Points on a hilly landscape, in no order, each with its height.
From any point a climber steps to the highest of the 2 points nearest to it. It stops when none of these is higher. Distance is the straight distance between rows; heights are no part of it.
<439>: [ 85 152 123  81 179 111  97 128 159 139 135  76 149 149 109 123 157 111
 197 114  92 102 102 207 101 101 171 117 112 150 133 139 107 161 107 162
 102  64 128 101 174 102 107 149  92 162 151 137 109 127 150 137 138 168
 123 153  98 126 132  94 138]  h=50.9
<892>: [179 125 112 186 127 172  42 102 102 155 165 158  98 135 115 122 112 123
 145 111 136 136 127  79 127 170 122 154  97 138 152 103 139  78 132 138
 170 153 106 147 170 129 131 178 147 123 157 155 143 101 107  96 186 159
 132 167 116 113 122 159 148]  h=31.7
<982>: [110 147 108 118 148 151 121 154 134 130 137 129 130 124 112 120 136 109
 153 140 122 125 114 121 104 143 129 118 131 139 135 121 124 153 130 123
 138 119  99 141  94 125 144 150 117 132 142 117 139 111 123  90 131 140
 109 137 105 140 107 111 111]  h=46.1
<549>: [129 134 100 134 112 111 130 144 104 142 182 102 108 125 116 111 145 116
 187 115 126 121 116 146 146  73 124  90 152 119 109 123  89 107  84 154
 104 122 100  74 170 161  90 119 100 114 155 132 147 179 158 198 166 161
 133 131 101 165 146 133 149]  h=8.3
<510>: [163 129 150 137 126 103 206 141 140 108  81 116 157 132 141 115 123 108
 155 176 149 132 137 122 107 211 123 127 130 114 146 173 172 122 147 113
 162 141 137 158  82 115 179 121 146 166  96 161 136 146 145  43 173 153
 134 119 139 134  89 178 147]  h=40.0
<453>: [102 117  90 115 117 140 161 153 109  95 115 114  93 105 110  98 148  96
 120 126  96 134 103 138 150 117 107 104 118 150 101 138 108 122 165 164
  99 128  99 115 115 173 113 124  97  92 129  65  92 108 100 131 167 125
  93 113 158 173  93  77  98]  h=38.3
<422>: [158  97 145 175  99 166  86 122  98 147 148 172  96 121 136 180  92 156
  69  87 137 178 123  54 152 138  97 150 123 133  75  87 151  95 141 107
 136 174 133 183 144 143 133 152 160  91 147 108 172 113  98 157  83 136
 145 117 136 114 157 127 116]  h=19.2
<816>: [149  78 159 202  73 158 114 142 111 162 195 171 100 126 141 180  92 143
  98  98 152 148 150  58 148 128  80 138 143 140  78  93 131  99 118 104
 157 181 133 162 147 150 146 151 186  88 172 118 170 166 108 177  77 151
 181 126 151 135 180 142 131]  h=16.3
<985>: [140 135 167 177 108  94 136 108 153 149 163 150 166 162 149 124 133 126
 151 123 151  85 164 133 109 126 131 135 119 127 196 153 101 121  97 132
 142 118 157 110 168 119 173 134 195 158 143 174  88 186 144 109 138 137
 165 158 139 114 148 147 166]  h=16.1
<162>: [114 109 157 147 153  92 103 103 144 135 118 160 155 164 138  84 150 144
 114 129 110  94 149 147 117 132 164 145  64 142 195 164  96 124 170 150
 127  82 159 102 166 124 157 146 170 112 126 139  48  83 122  83 163 126
 149 151 149 115 106 107 156]  h=27.1
<1010>: [145 125  92  99 134 185 114 129 114 114  76 140  81  97 118 112 111 129
  84 131 125 186  83 102 126 174 103 147 115 135  87 108 154 113 188 124
 117 155  87 164  97 156 107 132  96  90  98  75 173  54  86 124 165  94
  50  85 136 137  84 120  67]  h=29.9
<467>: [158 168 145  97 116  89 166 126 142 129 127  96 169 122 145 147 129 141
 167 163 156 110 157 153 119 107 141 124 169  88 142 150 157 144  73 106
 122 131 151  79 116  94 116  97  94 172  93 172 172 168 187 155 108 133
 157 130  81 107 149 179 154]  h=8.4
<747>: [138 125 109 129 117 157  79 119  89 138 138 156  91 125 136 162 111 146
  82  97 141 184 100  80 161 114 114 130 134 119  81  83 136 113 123 116
 109 150 106 142 145 152 106 139 110  88 137 104 185 113 115 162  89 142
 113 125 109 116 148 121 118]  h=21.9
<805>: [ 73 128 145 126 128  94 184 159 150 111 150 109 149 136 132 118 155 104
 157 131 105  92 138 173 114  84 131  98 132 143 136 152  69 160 126 157
 101  87 148 110 128 129 150 120 144 134 158 120  79 187 144 145 100 126
 147 152 144 161 139  92 142]  h=56.5
<568>: [ 98 127 132 158 165 124 109 137 149 139 161 113 144 144  98 110 166  97
 183 128  90  84 116 172  83 147 164 122  83 164 144 144  94 139 131 161
 133  76 137 130 181 115 150 172 166 142 169 126  71 140 121  96 176 160
 130 159 139 146 116 103 146]  h=46.7
<689>: [137 170 143  90 131  94 108 108 169 152 158 121 165 124 153 164 108 148
 133 157 175 107 188 158 109  84 145 135 167  96 158 127 153 172  68  84
 142 110 156  87 123  83 113 125 105 163 110 168 173 178 180 155  52 117
 162 151  96  87 178 163 145]  h=6.2
<27>: [195 130 127 188 104 167  69  98  81 154 138 141 100 111 124 133 100 143
 137 108 145 166 108  62 146 169 119 165 110 118  97 107 161  60 123 127
 173 197 104 152 167 130 119 141 131 129 148 164 183 120 117 143 165 158
 131 135 108 114 135 181 149]  h=36.0
<324>: [ 90 137 103  83 198 175  95 159 154 128 148 102 124 127  81 105 147 101
 185 129  97 121  77 158  88 159 143 129 129 160 113 105 121 178 141 133
 132  79  95 144 117 122 138 169 102 146 174 112 129 106 107  94 161 165
  89 132  93 149 101  84 101]  h=51.4
<23>: [ 68 142 134  76 193 129 134 152 171 109 108  92 158 139 104 120 157 110
 154 137  84 103 107 182  86 140 164 127 122 152 138 139 125 197 157 134
 103  71 141 139  99  97 150 144 100 168 133 122  97 105 132  89 118 134
 119 129 116 132 104  71 107]  h=58.0
<376>: [124 136  90  71 135 151 111 136 106 105  97 134  91 117 115 126 123 129
  97 116 129 180  83 121 159 114 113 124 143 125  85 108 125 127 146 136
  82 144  84 140 105 159  89 113  69  89 113  83 166  83 108 138 129 112
  62  97 116 137 103 101  90]  h=27.2
<95>: [127 164 105  37 189 163 128 164 177 126 145 111 137 115 122 137 117 114
 173 170 162 144  99 128  91 149 132 150 192 116 114  95 164 192 121  88
 134 123 102 155  52  99 144 153  82 156 132 137 202 139 122  78  95 145
  97 129  60 110 119 148 104]  h=30.4
<722>: [106 148 106  30 165 129 150 170 158 104 115 111 133 129 121 137 124 120
 151 147 145 140  97 133 122 109 123 120 188 119 112 106 141 187 121 109
  92 125 110 139  50 119 116 118  60 130 123 121 187 127 136 116  99 124
 103 108  81 132 121 119 107]  h=28.0
<786>: [ 80 114 103 104 139 131 209 188 153  66 105 109 122 114 104 100 148  94
 112 145  93 105 113 156 109 159 110  89 137 149 121 146 133 169 202 143
 119 107 138 144  51 157 156 122 112 122 128  68  87 122 101  83 158 117
 104  94 176 171  82  78  91]  h=47.1
<665>: [ 87 102 144 154 134 117 156 145 136 114 140 161 138 144 134 110 144 112
  94 131 115  98 154 128 114 135 120 121 115 153 166 147  90 148 169 143
 132 105 143 135 108 144 166 139 178 105 135  98  58 131 112  89 122  93
 139 139 168 148 106  88 116]  h=47.7
<580>: [137 174 117 105 134  93  74 105 148 158 146 102 146 132 131 127 127 139
 167 123 146 102 145 169 123  95 163 122 126 109 157 135 127 133  61 128
 129 103 134  70 173  90  95 128  76 171 127 169 149 144 167 155 113 148
 149 157  83  84 167 160 151]  h=2.0
<531>: [134 109 137 177  92 149 173 144 127 145 166 144 126 127 125 133 113 101
 157 148 159 112 148 102 107 173 104 110 153 144 130 125 135 140 115 112
 189 155 114 143 105 125 168 152 197 141 160 123 144 177 123  86 143 153
 139 138 146 167 121 150 135]  h=33.7
<203>: [129  95 115 146  63 122 186 129  75 124 137 113  96 112 108 114 131 120
 145 123 123 143 105 117 178  97  97 101 170 117  53 125 109  98 105 148
 106 167  96  99 138 168  93  83 122  88 128 108 149 158 139 209 148 138
 109  99 141 194 124 132 137]  h=50.3
<1057>: [156 120 154 119 107 116 143 110 106 143 102 124 160 108 155 187 101 187
  75 138 167 151 162  96 160  77 136 146 170  85  89 112 167 134  82  71
 134 171 173 131 107 106  88  65 125 129  98 157 190 152 168 215  43  94
 152  86 121  97 186 154 144]  h=12.9
<443>: [ 68 129 113 124 179 146  29 123 146 160 188 156 117 150 106 137 148 129
 139  79  83 104 124 157 122  86 147 130  89 158 130  97  55 151 113 142
 115  56 126 105 181 112 112 184 134  97 181 115  78 120 101 148  93 140
 144 177 130 122 153  88 139]  h=64.1
<432>: [140 154  93 108 205 184  59 141 163 154 166 121 115 124  92 117 138  95
 176 139 119 119  93 136  75 174 148 150 129 145 135  97 135 150 121 112
 165  99  90 158 129  93 137 186 120 160 172 138 142 111 100  69 151 174
  94 169  81 117 110 139 117]  h=46.4
<244>: [179 110 141 134 104 140 121  95  88 135 106 131  95  81 139 158 110 189
  61  89 140 196  81  79 166  99 126 130 145 101  24  92 154  89 105  84
 106 192 147 163 141 118  87  87 128  92 127 121 200 128 105 215  70 113
 120  64 115 120 179 147 119]  h=45.5
<799>: [ 70 131 114  72 187 135 190 187 175  74 105  98 146 125 100 114 148 101
 122 157  88 104 110 155  85 161 134 116 152 152 130 135 143 210 187 126
 114  84 150 158  44 124 164 133 106 161 128  95 100 105 109  76 122 108
 106 100 145 147  91  68  91]  h=52.0
<855>: [141 149 132 160 110 112 140 131 129 147 154 123 144 138 133 131 134 115
 170 137 135 102 139 136 111 131 133 113 129 123 158 139 113 119  95 136
 138 132 121 112 151 124 142 133 147 145 143 159 123 164 149 129 144 150
 148 151 115 136 145 148 148]  h=12.8
<943>: [119 112 104 126 100 154 172 148 107  88 101 138  98 113 133 119 120 100
  56 115  98 137 132 132 149 125  93 119 139 144 100 127 131 124 179 139
 111 155 114 147 100 166 109 123 126  82 102  47 100 100  82 143 130  72
  85  94 185 162  92  79  68]  h=33.9
<691>: [144 103 117 147 146 177 133 137 120 129 101 141 108 111 113  97 119 112
 110 164 138 148 117  92 111 222 100 143 104 142 147 122 159 125 199 111
 180 141  94 165  87 138 153 161 149 124 120 105 146  64  89  62 198 128
  96 118 139 149  75 142  96]  h=37.1
<579>: [134 130 133 162 139 163 124 143 165 160 196 143 132 134 107 134 122  88
 153 141 145  98 142 121  78 170 126 135 147 150 163 114 120 148 106 111
 189 116 122 157 124 105 180 181 207 148 173 131 118 166 106  64 133 156
 139 165 127 145 126 146 127]  h=34.8
<680>: [136 157 138 122 111  89 142 114 116 123  84 114 162 140 144 148 123 146
 129 144 145 128 148 125 141 122 141 126 131 103 155 151 149 128 110 123
 118 142 145 115 112 110 121  92 111 164  88 160 135 123 171 125 109 113
 144 127 112 102 132 146 145]  h=20.8
<72>: [144 131 120 113 120 120 169 130 107  96  50 103 126 120 134 116 128 138
 114 155 116 153 112 126 140 159 125 125 110 116 134 159 164 102 169 133
 113 152 120 146 102 152 120  85 104 134  62 124 133  69 133 107 162 101
  94  84 138 124  95 143 107]  h=74.4
<547>: [ 47 143 132  59 172  96 149 149 169  85 102  88 155 139 134 123 153 119
 126 130  89 101 130 185 119  79 147 118 135 141 140 146 107 195 139 143
  88  76 159 121  88 106 129 114  87 153 127 112  82 129 142 120  76 100
 128 134 138 125 123  60 114]  h=65.7
<323>: [129 121 160 157 134 144  83 109 155 155 160 176 156 166 141 148 104 138
 109 114 149 115 175  94 115 136 123 160 118 133 188 120 127 141 122 102
 152 113 140 148 133 107 166 156 191 133 141 160 104 123 121  83 102 117
 162 152 128  94 133 134 142]  h=2.2
<750>: [194 142 111 169 107 151 104 115 103 153 149 115 113 115 126 116 118 118
 194 140 157 132 113 101 124 176 119 142 128 107 120 123 156  70  94 133
 169 179  91 112 161 126 111 126 119 160 140 178 163 153 139 130 193 168
 129 153  95 115 130 204 160]  h=40.8
<1022>: [ 55 134 116  60 175 112 113 137 145 106 108  76 146 142 118 106 158 115
 155  98  83 108 111 197 130  80 160 111 114 153 123 140  91 164 142 167
  81  67 129  99 140 122  99 121  67 129 145 111  77 109 134 143 119 144
 118 143 119 136 121  49 122]  h=57.4
<501>: [151  98 165 157  86  82 163  77 103  98  56 136 140 150 163  97 117 163
  51 118 126 142 154 133 166 120 148 138  84 111 156 186 140  66 176 149
 100 143 174 121 163 150 119  68 159 121  68 124  68 101 141 149 150  83
 130  87 183 120 124 112 126]  h=47.8
<770>: [170 109 159 144 100 116 177  84 103  94  42 129 131 118 159 116  99 163
  40 113 112 158 148 133 149 131 136 138 100 111 131 159 163  70 175 117
 109 180 178 158 142 129 101  75 162 119  66 108  97  83 114 159 137  48
 107  47 179 116 119 110  99]  h=56.1
<896>: [ 66 116 116 139 152 148  82 155 138 144 205 160 107 137 108 143 136 113
 117  85  98 115 132 132 129  94 111 120 130 149 121  99  53 166 122 136
 111  80 113 122 142 137 134 172 140  81 185  86  88 148  98 153  66 126
 146 167 139 138 153  76 118]  h=78.3
<43>: [113 154 130  33 154 110 204 169 165  82  84  80 148 116 125 132 143 114
 184 170 123 136  98 160 103 138 124 120 169 121 117 135 165 182 121 131
  99 110 137 135  44 105 141 104  60 157  97 153 169 132 152  90 136 136
 127  98 100 118 106 137 114]  h=25.7
<205>: [140  98 126 139 129 123 200 145 124  89  58 124 119 120 132 108 125 121
  95 164 124 140 128 127 121 194 113 117 107 127 143 159 169 115 206 128
 144 143 127 165  77 154 150 110 136 124  82 100 125  85 120  77 185 106
  95  79 171 143  72 139 103]  h=65.0
<698>: [ 63 118 163 130 148 102 136 138 157 123 158 149 145 139 133 129 147 120
 110 111 105  93 162 151 121  96 128 130 119 151 161 132  50 176 142 140
 114  83 155 125 115 120 158 132 165 117 147 104  47 158 117 119  67  84
 155 161 162 130 139  79 123]  h=51.2
<455>: [ 90 120  89  71 160 141 159 171 139  72  91 107 114 112 110  94 147  98
  98 125  78 123 102 159 134 126 120 111 128 148 127 136 124 151 202 151
  95 104 114 128  79 162 121 125  70 105 110  56  88  72  85 116 159 104
  82  97 150 152  82  60  73]  h=42.4
<1086>: [163 138 124 127 101 109 161 122  90 113  92  89 135 108 119 107 147 132
 201 150 129 146  88 129 150 161 120 132 120  95 103 157 149  70  93 154
 117 147 104  87 142 143 116  72  78 159  95 176 152 129 166 143 185 157
 133 109 102 132 112 193 152]  h=50.8
<965>: [174 125 143 127 116 143 137  95 101 118  43 121 121 105 142 125  96 166
  67 128 123 179 122 107 135 155 137 144  99 116 117 143 180  87 169 108
 120 181 141 184 114 120  96  87 128 127  66 126 145  61 120 142 144  70
  95  66 139 109 114 138  96]  h=64.6
<787>: [130 132 119 129 175 157 124 146 145 126 117 123 131 118 103 102 141 106
 154 164 121 125 116 121  89 202 135 132 109 141 165 133 146 148 164 112
 171 111 108 156  96 115 170 168 136 151 132 128 122  82 103  42 176 145
 108 138 116 134  83 132 117]  h=41.4
<748>: [118 152 143 133 180 139 125 140 183 151 185 104 151 142  91 133 150  82
 178 146 107  83 113 175  66 154 159 139 138 157 153 137 117 160 105 131
 160  86 137 147 155  89 165 185 188 178 168 133 106 168 118  87 147 160
 129 158 123 136 119 133 128]  h=40.5
<219>: [163 140 138 139 102 101 201 136 118 110 108  96 148 122 131 118 141 114
 196 170 136 122 118 129 120 178 115 115 141 108 119 153 154 104 105 134
 144 148 121 112 113 128 146  98 118 159 100 166 151 157 161 101 178 164
 140 118 113 134 111 193 150]  h=45.7
<77>: [139 124  91  94 133 160  62 109  87 109 115 161  56 111 127 146 123 148
  66  83 133 209  64  96 176 115 115 127 136 117  62  74 128 116 140 130
  73 141  89 137 154 163  88 144  85  70 133  65 181  84  91 159  99 133
  75 111 114 110 138  99  97]  h=24.4
<875>: [104 143 167 109 128  94  81 107 188 160 163 152 154 135 151 173 102 156
 118 133 174 112 203 138 128  75 136 153 145 110 177 112 117 180  74  84
 141  88 169 100 136  88 132 128 134 140 122 160 131 178 165 157  11  92
 183 158 137  67 196 144 148]  h=3.7
<666>: [151 147 102 129 178 181  50 125 148 160 169 157 118 138 113 147 111 121
 132 134 147 133 129 102  94 159 137 158 133 130 152  88 151 140 119  89
 166 126 108 161 126  88 149 193 137 144 155 152 147 110  97  63 106 158
 124 173  91  89 126 164 131]  h=41.3
<332>: [150 134 109 169 161 160  13 105 137 174 193 165 105 151 107 128 135 119
 152 103 110 102 124 116 111 137 143 151  86 153 161  87 107  94 104 133
 157 108 123 128 191 104 124 204 155 121 175 160 109 103  98  91 170 162
 142 183 109 102 135 156 161]  h=34.5
<313>: [ 77 125 140  95 111  82 204 160 131  88 119 114 145 128 166 156 137 116
 100 137 125 106 167 147 156  45 107 107 185 114 130 131  92 167 115 129
  96 122 163 107  69 136 120  74 127 119 121 115 103 188 149 187  46  72
 148 128 162 143 143 101 134]  h=65.5
<785>: [157 124 115 134  94 107 152 101  78 104  75  90 109  97 110  84 155 131
 169 141 107 165  81 125 164 157 123 123  87 109  96 152 142  47 138 169
  98 147 102  99 154 176 110  73  94 127  82 130 120  97 146 136 210 138
 109  97 136 155 103 151 132]  h=56.8
<344>: [ 83 117 118 115 106 103 208 170 125  97 150  92 124 118 116 108 156  90
 164 127 102 105 113 159 134  86 108  80 156 145 100 139  87 146 126 168
 103 111 122  97 112 163 125 115 112 112 156  99  97 175 134 155 142 149
 133 121 147 189 118  93 132]  h=65.9
<477>: [107  98 134 172  66 127 215 149 105 116 131 138 119 125 132 137 124 110
 114 142 133 117 137 110 138 136  88  97 152 148 101 140 125 131 138 137
 146 166 121 140  87 159 143 115 173 108 136  96 124 168 123 130 130 114
 130 113 175 183 113 121 123]  h=47.0
<514>: [176 127 147 142 101 145  70  77  99 141 100 140 106 100 138 167  95 191
  48  80 146 194 113  63 164 117 145 158 110 100  73  99 174  81 121  91
 123 180 163 171 150 110  95 106 126 118 122 135 180  97 119 178  68 116
 141  86 114  89 180 142 125]  h=50.5
<1051>: [101  92 109 156  60 120 201 143  87 118 152 109  98 112 105 102 149  95
 172 128 120 119 115 133 163 109  96  79 136 141  76 136 100  99 122 175
 117 149  99  93 133 177 118 114 124  95 151  90 109 170 135 162 179 156
 120 115 161 199 114 115 143]  h=56.9
<1026>: [132 109 181 184 114  73 142  98 143 132 125 172 161 186 159  86 132 151
 110 124 157  97 165 128 127 141 147 142  82 121 196 181 104 108 140 148
 125  95 180 115 157 139 182 110 191 128 119 164  55 151 140  89 159 127
 154 148 156 106 118 123 171]  h=21.3
<593>: [115 103 142 152 121 104  76  83 115 126 117 169 130 154 135  79 148 154
 105 106  97 110 151 135 156 101 157 152  51 149 182 149  75  85 172 173
 113  94 149  75 202 141 127 145 150  87 121 121  39  66 108 124 183 114
 156 156 165 120 124  99 150]  h=33.0
<767>: [152 143  89 118 167 195  83 143 130 144 141 144 113 114 123 135 106 115
 136 146 165 164 108  82 100 185 112 154 151 123 115  86 170 144 139  90
 176 147  82 172  88 116 149 169 119 132 147 134 189 113  91  66 113 154
  95 152  87 112 111 168 117]  h=36.9
<521>: [159 109 126 144  79 142 141 104  70 138 114 127  91  95 121 130 116 158
 107 102 131 177  84  94 173 106 112 125 149 107  40 108 132  82 105 125
 101 183 115 134 149 148  86  80 118  94 122 120 178 137 128 219 122 130
 103  84 119 161 148 141 127]  h=44.8
<277>: [141 137  94  68 165 178 108 162 140 127 148 147 109 108 127 138 114 113
 154 152 184 167  76 102 103 164 113 138 200 116  79  74 156 169 124  95
 146 146  67 148  76 133 133 148  92 117 151 121 235 145 105  99 110 165
  87 122  72 118 118 169 121]  h=33.3
<356>: [144 123 114 132 107 126 138 102  86 107  70 116 107 117 124  99 133 137
 101 129 102 154 112 130 159 126 135 119  90 125 130 151 133  71 168 155
  90 144 114 114 150 158 105  97 106 113  80  98 100  72 125 139 176 100
  98 108 150 146 104 111 107]  h=64.7
<906>: [114 150 128  77 128  83 197 146 141  92  73  96 159 131 143 143 140 132
 148 163 131 123 135 148 133 111 126 112 152 107 135 148 151 155 112 128
  97 125 153 122  71 112 124  81  84 155  83 150 145 127 171 120 112 112
 131 105 117 117 117 133 131]  h=23.4
<172>: [174 153 120 147 135 125 102 113 119 137 115 105 133 126 124 101 141 116
 191 149 129 127 117 130 117 179 137 137  91 116 156 148 145  85 114 145
 151 146 105 114 161 124 136 136 113 169 121 175 123 116 136  81 200 166
 130 155 101 104 113 170 152]  h=46.2
<345>: [137 130 120 149 102 102 168 147 128 136 179  92 127 119 119 109 158  96
 214 144 124  99 120 165 115 120 130  90 136 131 123 142 110 106  82 159
 130 117 117  88 165 143 129 128 125 141 152 145 128 194 159 151 185 175
 140 138 114 159 142 150 156]  h=10.5
<1013>: [ 79 106 132 133  88 111 234 177 134  94 139 131 128 125 142 144 135  96
 103 137 124  97 154 132 136  93  86  96 187 136 103 132 103 172 138 140
 123 140 141 130  63 154 141 103 154 108 135  90 102 186 123 149  77  85
 140 115 179 178 116  97 116]  h=55.0
<437>: [175 131 162 175 116 131  60  77 128 160 141 163 151 165 143 130  96 155
 117  97 159 107 171  90 138 142 129 171 100 122 192 129 141  93 110 126
 163 138 147 126 178 112 148 147 169 144 136 191 109 109 127  98 153 136
 166 157 122  81 135 154 167]  h=4.9
<899>: [104 164 121  77 197 128  48  99 185 168 159  96 149 154 110 140 138 117
 172 113 102  92 113 202  87  95 178 141 122 150 140 122 118 173  81 127
 134  63 131 106 181  66  98 170 103 174 150 150 127 129 141 131 107 152
 124 164  91  89 149 123 132]  h=45.3
<662>: [ 91 129 173 124 134 105  80 106 175 152 161 175 157 155 141 158 114 154
 112 110 145 107 186 126 128  91 131 155 117 134 191 113  87 173  98 110
 138  88 160 121 136  91 153 138 161 127 136 151  91 146 137 114  50  92
 173 159 140  85 167 118 144]  h=1.3
<910>: [108 107 132 140 138 117 180 148 138  96  93 143 139 140 134 110 135 118
  78 159 123 111 148 125 112 162 122 119 114 139 173 157 139 145 200 125
 130 123 148 154  84 146 162 131 158 120 100  99  87  96 118  71 142  91
 115 107 163 138  82 101 105]  h=56.2
<659>: [125 131 140 141 111 127 135 124 112 138 109 144 145 141 148 154 112 142
  96 134 143 137 149  95 140 126 120 134 137 124 149 128 144 135 130 108
 131 154 130 150 101 129 132 115 150 131 112 134 133 115 139 126  96  99
 134 125 128 117 131 126 123]  h=17.9
<404>: [ 71 146 127  74 127  68 172 138 145  89  98  92 150 130 151 130 145 129
 113 127 116 110 148 172 158  44 131 101 145 117 140 150  98 157 111 145
  86  98 159  89  98 119 101  74  78 139 112 128  99 152 163 164  72  89
 147 133 136 127 142  92 128]  h=77.6
<113>: [120 154 107 117 188 145   4  98 158 176 170 141 123 156 104 138 143 125
 160 101 104  99 113 158 100 111 174 144  91 148 151  93 111 138  87 131
 151  81 120 115 192  83 106 195 117 143 165 154 111 105 109 107 128 160
 131 180  97  87 144 140 153]  h=39.7
<569>: [135 106 144 144  96 100  99  69 103 107  80 150 116 145 145  85 129 159
  67 106 103 131 151 130 177  95 156 148  71 127 164 164 105  70 175 168
 101 120 152  86 192 145 111 106 140 102  87 104  48  64 120 155 155  89
 135 138 176 121 131  98 121]  h=39.6
<229>: [167 103 129 144 134 182 113 118 118 136  81 147 102 107 127 119  98 143
  65 136 134 173 124  81 125 193 106 161 103 139 136 115 172 110 211 104
 159 166 111 189 108 137 125 152 145 104 102 101 160  40  88 103 173  96
  89  97 136 125  89 137  76]  h=33.2
<1055>: [141  89 161 206  60 131 185 120  99 135 142 155 128 138 137 124 111 128
 126 131 156 123 148  90 136 165  99 123 123 148 129 145 137  95 132 129
 171 176 131 146 124 157 153 120 200 122 145 127 122 158 124 118 165 133
 148 124 164 165 115 133 142]  h=39.8
<286>: [126 105  96 132  96 177 158 153 105 120 112 155  80 106 117 144 108 119
  67 110 130 166 104 100 148 144  77 122 154 145  48 102 144 133 162 119
 120 178  98 170  88 164 115 134 134  71 126  56 157 111  81 145 122  98
  74  83 162 163 105 103  77]  h=30.0
<39>: [172 148 136 172 112 128  55  98 133 172 170 146 136 148 141 147 109 137
 142 104 156 100 156 113 124 112 137 150 120 110 177 111 126 100  74 126
 151 137 140  97 194 107 123 155 138 153 147 183 136 159 147 147 123 147
 164 173 108  91 179 182 160]  h=7.9
<1027>: [ 89 131 103 143 152 138  85 134 129 153 178 122 116 136 103 119 156 107
 179 109  92 109 114 149 114 101 146 111 100 152 128 113  75 127 112 159
 119  87 109 110 181 136 113 167 136 109 180 116  92 137 117 141 153 157
 123 165 115 146 136  90 137]  h=54.2
<359>: [151 132 117 173  95 121 100 118  87 150 179 124 117 125 127 134 123 143
 151 105 140 122 135 127 162  73 123 106 144  96 120 121 103  89  74 137
 118 134 116  63 181 154  92 115 117 120 143 151 157 176 165 222 129 147
 155 143 112 142 184 154 161]  h=6.4
<946>: [119 154 143 106 148  56 125 111 159 127  76 105 175 148 139 101 158 143
 149 139 109 102 137 187 111 138 190 122  77 117 167 188 131 126 124 149
 116  85 160  96 152 100 149 122  95 178  97 170  82 111 171  77 153 155
 156 140 122  92 116 130 161]  h=65.3
<919>: [112 140 128  99 125  51 155 111 130  95  49 104 158 141 142 103 150 151
 115 140 111 124 142 170 145 130 171 116  83 102 162 191 141 110 142 155
  97  98 166  97 132 125 127  79  75 160  64 147  83  94 177  89 139 124
 147 118 139 101 115 125 146]  h=78.2
<638>: [126 153 120 120 130  96  80 115 139 152 185 115 133 129 134 133 133 142
 147 107 142 104 150 164 136  52 144 103 141 109 140 130  92 131  59 126
 111  91 126  53 179 124  90 122  93 135 148 151 150 185 169 209 100 139
 162 154 101 119 189 144 155]  h=4.0
<983>: [172 139 152 109 109 118 153 121 110 141 140 121 165 112 154 167 112 158
 136 162 171 121 169 121 137  95 133 134 199  81 106 127 166 148  81  79
 140 158 144 106 105 107 105  85 116 145  96 174 204 175 175 193  81 124
 157 115  96 109 163 182 154]  h=10.6
<214>: [183 122 131 188 106 151  74 120 110 166 198 154 119 136 145 164  98 142
 129 107 167 126 152  94 128 116 110 142 145 117 128  92 138  94  87 107
 161 158 127 125 176 130 127 149 150 127 154 166 175 178 137 173 110 163
 171 153 108 109 182 184 160]  h=10.4
<539>: [165 134 148 124 111 132 119  90 106 139  63 125 140 107 148 160  93 182
  65 122 146 178 134  87 153 121 140 152 115 109 106 125 181 103 123  85
 134 189 158 179 110 105  90  81 128 139  82 152 165  87 133 153  89  81
 121  72 119  89 144 141 117]  h=57.2
<434>: [ 66 102 141 153 109 122 145 161 127 128 189 153 111 128 131 129 143 104
 113  98 109 103 154 129 144  85  89 113 135 159 123 119  45 157 128 147
 118 102 122 116 122 152 144 141 168  85 171  81  61 180 104 158  74 104
 154 163 169 162 146  77 113]  h=63.3
<697>: [160 149 141 134 156 103 102 103 153 140 100 128 160 153 138 107 135 132
 146 140 133 107 148 145 103 170 162 142  89 117 197 163 146 116 127 122
 147 112 141 122 149  91 154 148 136 171 109 181  94 101 135  62 166 151
 144 154 107  84 106 154 159]  h=53.9
<419>: [167 101 129 141  93 176 151 116  96 134  92 148  79  78 126 136 102 154
  65 107 128 185  91  84 138 153  99 128 131 138  25 102 158  94 148 101
 128 204 115 202 112 143 107 114 144  77 117  85 180 100  76 163 130  95
  80  61 152 155 125 130  83]  h=26.9
<136>: [125 124 133 113 101 116 164 136 104 126 104 125 141 126 148 174 107 150
  89 135 145 137 140 108 160  85 117 127 168 106  97 112 142 140 105 107
 114 165 138 137  91 133  98  79 127 117 100 132 165 137 156 187  65  96
 126 104 131 127 147 127 123]  h=15.2
<642>: [158 101 130 165 107 158 101 158 122 162 212 161 105 127 147 183  98 127
 118 128 168 135 154 102 116 115  96 117 173 120  96  81 137 138  98  93
 156 139 118 136 143 146 147 159 163 101 165 120 192 187 123 169  59 160
 164 143 118 126 178 166 143]  h=13.2

Where does a climber stop that starts at each point below?
<892> => <919>
<286> => <547>
<437> => <324>
<467> => <324>
<77> => <324>
<43> => <324>
<359> => <965>
